Points, in no order, along strands that fork, close into loops and pass close to each other.
Points whose rows are less than 37.8 apart are linked; no others are. Some points are linked to none.
k242: | -12 |   3 | -22 |  14 | -37 |  14 | -27 |   8 |  40 |
k445: | -10 |  14 | -22 | -19 | -24 |   0 | -18 |  22 |  21 |
k156: | -22 |  -7 |  23 |  -5 |  64 |   5 |  37 | -62 |  -3 |
k314: |   5 |   8 |   5 | -55 |  54 |  -6 |  17 | -41 | -73 |
k56: | -20 |  13 |  -5 |   2 |  23 |  -6 |  12 | -23 |  34 |
k88: |   7 | -14 |  13 |  80 |   8 |   2 |  20 |  -5 |  31 |
k183: |   8 |  19 |  -2 | -35 |  44 | -16 |  18 | -28 | -42 |
k401: |  17 |  -1 |   3 |  13 | -43 |   6 | -36 |  36 |  -2 |
k975: |  33 |  -3 |  23 |  76 | -10 |   2 | -11 |   1 |  -1 |
k870: | -21 |  22 |  -4 | -35 |  28 |  -7 |   6 | -24 |  14 |
k849: |   9 |  19 |  -3 |  16 |  31 | -14 |  20 | -21 |  -4 |
k686: |  19 |   3 |   4 |  61 |  23 |  -8 |  24 | -14 |   5 |
k342: | -18 |  11 | -28 | -38 | -29 |   1 | -17 |  28 |  22 |
k556: |  -9 | -16 | -23 | -25 | -70 |  20 | -38 |  48 |  16 |
k911: |   9 |  21 |  -6 |  12 |  16 | -12 |   9 |  -9 |   3 |
k624: |  12 | -17 |  19 |  86 |  -7 |   7 |   3 |  -3 |  30 |
k586: | 27 |  6 |  9 | 65 |  5 | -5 |  6 | -3 |  1 |
k632: |  -3 | -27 | -16 | -12 | -75 |  29 | -53 |  38 |  18 |
k136: | -20 | -10 |   6 |  32 |  37 |  -2 |  37 | -26 |  41 |
k457: |  15 |  15 | -11 | -29 | -11 | -15 |   3 |  38 | -23 |
k894: |   5 |  21 | -10 |   2 |   3 |  -9 |  -1 |   2 |   7 |
k248: |  18 | -16 |   9 |   0 | -59 |   9 | -41 |  50 | -10 |
k362: |   7 |  10 | -12 | -25 | -27 |  -7 |  -8 |  46 | -13 |
k98: |  -2 |  -8 | -15 | -22 | -57 |   8 | -28 |  53 |   5 |
k939: |  14 | -30 |  17 | -12 | -66 |  10 | -36 |  61 | -17 |
k140: |  -5 |  21 | -17 | -10 |  -9 |  -6 | -10 |  12 |  15 |
k506: |  -9 |   5 |  21 | -37 |  61 |   8 |  19 | -67 | -51 |
k951: |   9 |   9 |  -2 |  21 |  44 | -14 |  29 | -34 | -11 |
k20: |   6 | -15 |  -1 |  18 | -59 |  23 | -55 |  22 |  19 |
k858: | -13 |   3 |  -7 |  37 |   0 |   2 |   6 |  -9 |  44 |
k217: | -19 |  -4 |  -2 |  37 |  15 |   1 |  20 | -18 |  49 |
k306: |   2 | -42 |  12 | -23 | -80 |  12 | -29 |  68 | -14 |
k599: |  15 |   6 |  -5 |  -2 | -34 |  -1 | -22 |  40 |  -8 |
k916: | -11 |  -7 | -24 |  15 | -54 |  25 | -40 |  10 |  43 |
k86: | -17 |  10 |  14 | -16 |  51 |  -4 |  25 | -50 |   3 |
k880: |   6 |  -3 |   4 |  38 |  53 | -12 |  44 | -38 |  -6 |
k419: |  12 |  11 | -10 | -55 |  19 | -20 |  22 |  17 | -50 |
k944: |   7 |  22 |  -7 | -25 |  30 | -15 |  13 | -12 | -20 |
k618: | -18 | -21 |  25 |  13 |  72 |   3 |  51 | -56 |   4 |
k451: | -27 |  14 | -13 |  -3 |   9 |  -1 |   1 | -19 |  46 |
k46: | -14 |   5 |   3 |  16 |  37 |  -8 |  26 | -33 |  25 |
k626: | -28 |  20 | -18 | -51 |   2 |  -5 |  -6 |  -1 |  23 |
k83: |  -3 |   0 | -15 | -36 | -44 |   0 | -13 |  56 |  -3 |
k859: | -27 |  23 | -10 | -47 |  15 |  -5 |  -2 | -14 |  21 |
k906: |   8 | -12 |  10 |  72 |  25 |  -4 |  34 | -10 |  24 |
k170: |  -4 | -14 |  14 |  32 |  65 |  -7 |  51 | -46 |  -1 |
k784: |  -8 | -37 |   2 | -34 | -81 |  14 | -18 |  73 |  -9 |
k50: |  22 | -11 |  23 |  81 | -18 |   7 | -15 |  -1 |  18 |
k501: |  16 |  17 | -12 | -38 |  10 | -19 |  12 |  22 | -36 |
k61: |  12 |   9 |  -9 | -59 |  33 | -21 |  23 |  -3 | -68 |
k194: |   0 | -26 |  -8 |   2 | -74 |  32 | -62 |  29 |  21 |
k805: | -10 |  10 | -15 |  25 | -18 |   5 | -12 |   1 |  38 |
k726: |  34 | -48 |  50 |  -3 | -61 |  -3 | -27 |  66 | -52 |
k230: | -14 |  -4 |  27 | -22 |  67 |  16 |  30 | -78 | -45 |
k755: |  -2 |   5 |  11 | -47 |  60 |   4 |  16 | -59 | -66 |
k485: | -14 |  18 |   6 | -26 |  43 |  -7 |  17 | -38 |   0 |
k744: |  13 |  -5 |   5 |  29 | -46 |  14 | -44 |  20 |  15 |
k491: |  12 |  10 |  -5 | -48 |  45 | -15 |  19 | -24 | -66 |

A piece is all that can be reached along the links. How many separate loops has the piece of each point below (a circle has one, a figure eight two, a Y none), and how many tips (points with one link)?
k194 => loops 1, tips 3
k445 => loops 0, tips 2
k242 => loops 0, tips 2
k975 => loops 1, tips 0

A fork is a point with three links, a tip a point with one. Leave the first point through the second and follow the links. Name the first fork or tip that comes.
k858, k805 => k916
k362, k457 => k491
k136, k46 => k451
k170, k618 => k626
k556, k98 => k362
k784, k306 => k401
k911, k894 => k342

Name the points in between on the shortest way along the links from the first point to the second, in order.
k686, k50 => k586, k975
k911, k170 => k849, k951, k880
k98, k61 => k83, k362, k457, k501, k419
k230, k944 => k506, k755, k314, k491, k183
k858, k46 => k217, k136
